Points, in no order, along strands that fork and pass close to each other.
Two points are linked if the straight distance between their rows is under 44.9. Some points are linked to none.
vuf: [-16  33 -58 -34  -2  26 -14  50]
koduf: [  8  -2  28 -33  28   8 -34 -45]
vubaf: [ 55 -16  -4  -8 -42   2 -28  -2]
zorab: [  6  56 -46  30  -5   7 -25   3]
kuv: [-11  29 -19  35 -10 -13 -28 -74]
linul: [-42 -27  18 -22  46  27  26 -16]
maf: [  0 -48  22  -1 -13 -63  43  54]
pomir: [  7  10  13  25  20 -12  -8 -77]
Rul: [ 16  22 -19   3 -12  21 -51 -22]
sase: [ 26 -23 -42  20 -55   4   0  12]
kugep: [ 36   1   8 -32  -6  16 -55 -24]
pipur: [-31  11  34  33  49 -16  41 -26]
nosen: [ 57 -23   8  30 -11   1  21 -14]
bilan: [ 48  -2  51  -5   9 -26  15  31]
zumo: [ 20  12  -2  -9  -2  17 -51 -39]
detu: [-40  43  57  12  29 -11 -23  21]
gipi: [-25 -14 -28  -8   0  45 -21 -24]
kidi: [ -5  55 -44  42  -2   4 -26 -16]
dapok: [-17   3  51  17 -23  -9  -4  75]
Kera: [-38   9  36  34  32  10  36  38]
Zabu: [-38   0 -14 -10   7  16 -28 -61]
tuli: [ 12  47 -56 -18  18   0  16  43]
bebus: [ 28  -2  40 -40  27   8 -25 -16]
vifi: [-62  11  36 -22  46 -23  23 -44]
mogiv: [-22  61 -51 -17  16  11 -24  15]
zeg: [ 13   9 -35 -32 -37  23 -46  25]
Sumus: [ 46   3 -20   8 -39  13 -32  -2]
rire: [ 3 -5 29 43 29  1 56 23]
zetok: [  4  22 -61 -26 -19 -12  19  66]
lefom: [  5  55 -58 -33  30   4  11  30]
gesab: [ 16  52 -56  -3  -5   5  -2  41]
Bega: [ 33 -26  -4 -50 -38  13 -45   7]
lat: [-64   6  31 -36  26 -28  19 -60]
seb: [-38   7  46  29 -19  10  -7  65]
gafup: [-49   8  34 -47  19 -31   2 -75]
numut: [-12  49 -34  40 -11  -5 -33 -46]
lufud: [ 34 -63 -18   0 -50 -40   9   4]
lorat: [-20 -32  23  -5  26  20  54  29]
Neme: [ 30 -23  30  23   3 -20  53  32]
mit: [-47   7  38  17  27  14  20  45]
lusug: [-44  -1  -7 -13   5   2 -18 -75]
Dor: [ 34  16 -24  13 -28  20 -40  -2]
leka: [ 23 -18  25  39  19  -1  56  13]
Sof: [-49   5 -44  46  -7  22   3 -52]
faso: [-39  31  52  30  11   7 -25  34]
ledi: [-11  22 -63 -36 -15  10  10  69]
Rine: [ -2  12 -38 -18 -23  35 -43  13]
dufa: [ 33 -59  -1  11 -26 -23  48  11]
pokam: [-31  -2 -26  -1   5  31 -25 -42]
zedi: [  9  13 -56   2 -47  -3  -6  50]
gezu: [-21   3  31  34  40   2  47  19]
Bur: [-47   4   6 -16  -2 -16  -2 -87]
Dubug: [ 45 -54  14 -31 -31 -48   1  11]
siput: [  0   4  47  10  -5 -17  17  66]
Teka: [-21 -37  24  -3 -15 -43  41  72]
revul: [-14 -24   9  17  35  22  35 -29]
simip: [ 14   4 -52  20 -45  14  -5  27]
zera: [ 29 -42 -27  12 -50   4   3   6]
tivuv: [  8  12 -62 -12 -45 -19   1  59]
Lamis: [65 -8 34 -6  5 -7 -3 -7]
Mulo: [-19 -13   6  27  35   9  24 -57]
Kidu: [ 33 -56 -10   4 -34 -13  24   6]
bogi: [ 21 -11 -27 -40 -49  14 -45  23]
pivuf: [-50  17  42 -14  54 -13  13 -18]
Roz: [ 45 -29  36 -51  -7  -8 -10  10]
refe: [-11  66 -49 -26  31  -1 -19  20]
fop: [ 18  14 -22  43 -10  16 -21 -41]
Mim: [-35  36  59 -15  44 -10 -20  21]
fom: [ 51 -45  19 -40 -26 -28  -7  10]
mer: [ 26   2  49   5   5 -22  22  50]
Velu: [ 38 -20  36 -47   9   7 -15   1]
rov: [-27 -25  27  -4  19   8  53  49]
Tum: [-34   7  31 -48  17 -22 -19 -77]
lalo: [ 14  55 -49  15  -2   6 -14  27]
bofo: [-51   4  42  15   0  18   2  66]
rutom: [ 63 -14  13  -4 -20   3 -21 -15]
Pupes: [ 45 -14   9  41   7  10  16 -30]
Nili: [-18  -9 -11  38  13  12   9 -65]
leli: [-19 -34  24  -6  -2 -12  53  62]
delu: [-44  -1 -34  40   0   8   6 -69]
domuk: [-24  38 -53 -21   1  27 -27  32]
remek: [-43   1 -52  39  -5  37  -1 -29]
vimem: [-10  -7 -32 -15 -18  43 -32   1]
mazos: [ 41 -10   2 -42 -21  21 -52  -5]
migov: [ 34 -65  -5 -18 -36 -56  -3   6]
Bifub: [ 20   9  25  29  30 -10   5 -59]
dibin: [ 60 -17  37  -8   1 -14  10   8]
bobul: [ -7 -31  14   6  28  24  43  -2]
Morog: [ -6  17  -6  23   0 -14 -21 -82]
fal: [ 14 -48  18   8 -12 -54  52  43]
fod: [ 33 -45  18  13 -11 -27  54  25]
kitel: [ 37  -1  24  33  27   0  19 -32]
Bon: [-18   3  29 -44  28  -7 -34 -62]
dilum: [-34  24  52 -17  53  -9   0   3]
Gof: [-45   8 -67  37 -11  46   7   0]

A fork is a point with three links, a tip a point with one. Leave the first point through the second and follow the links. Name the first fork or tip that comes.
Morog / pomir: nosen
zetok / tivuv: Kidu
vifi / pivuf: faso
leli / Teka: fod
Nili / delu: Gof
Rine / vimem: Bur

Name the points in between on the shortest way along the links from the first point to the second, in order.
zedi / ledi: tivuv zetok
Rine / kugep: zeg bogi Bega mazos
remek / lorat: Sof delu Nili Mulo revul bobul
lusug / bogi: Zabu pokam gipi vimem Rine zeg
nosen / pomir: Pupes kitel Bifub
Bifub / kuv: pomir Morog
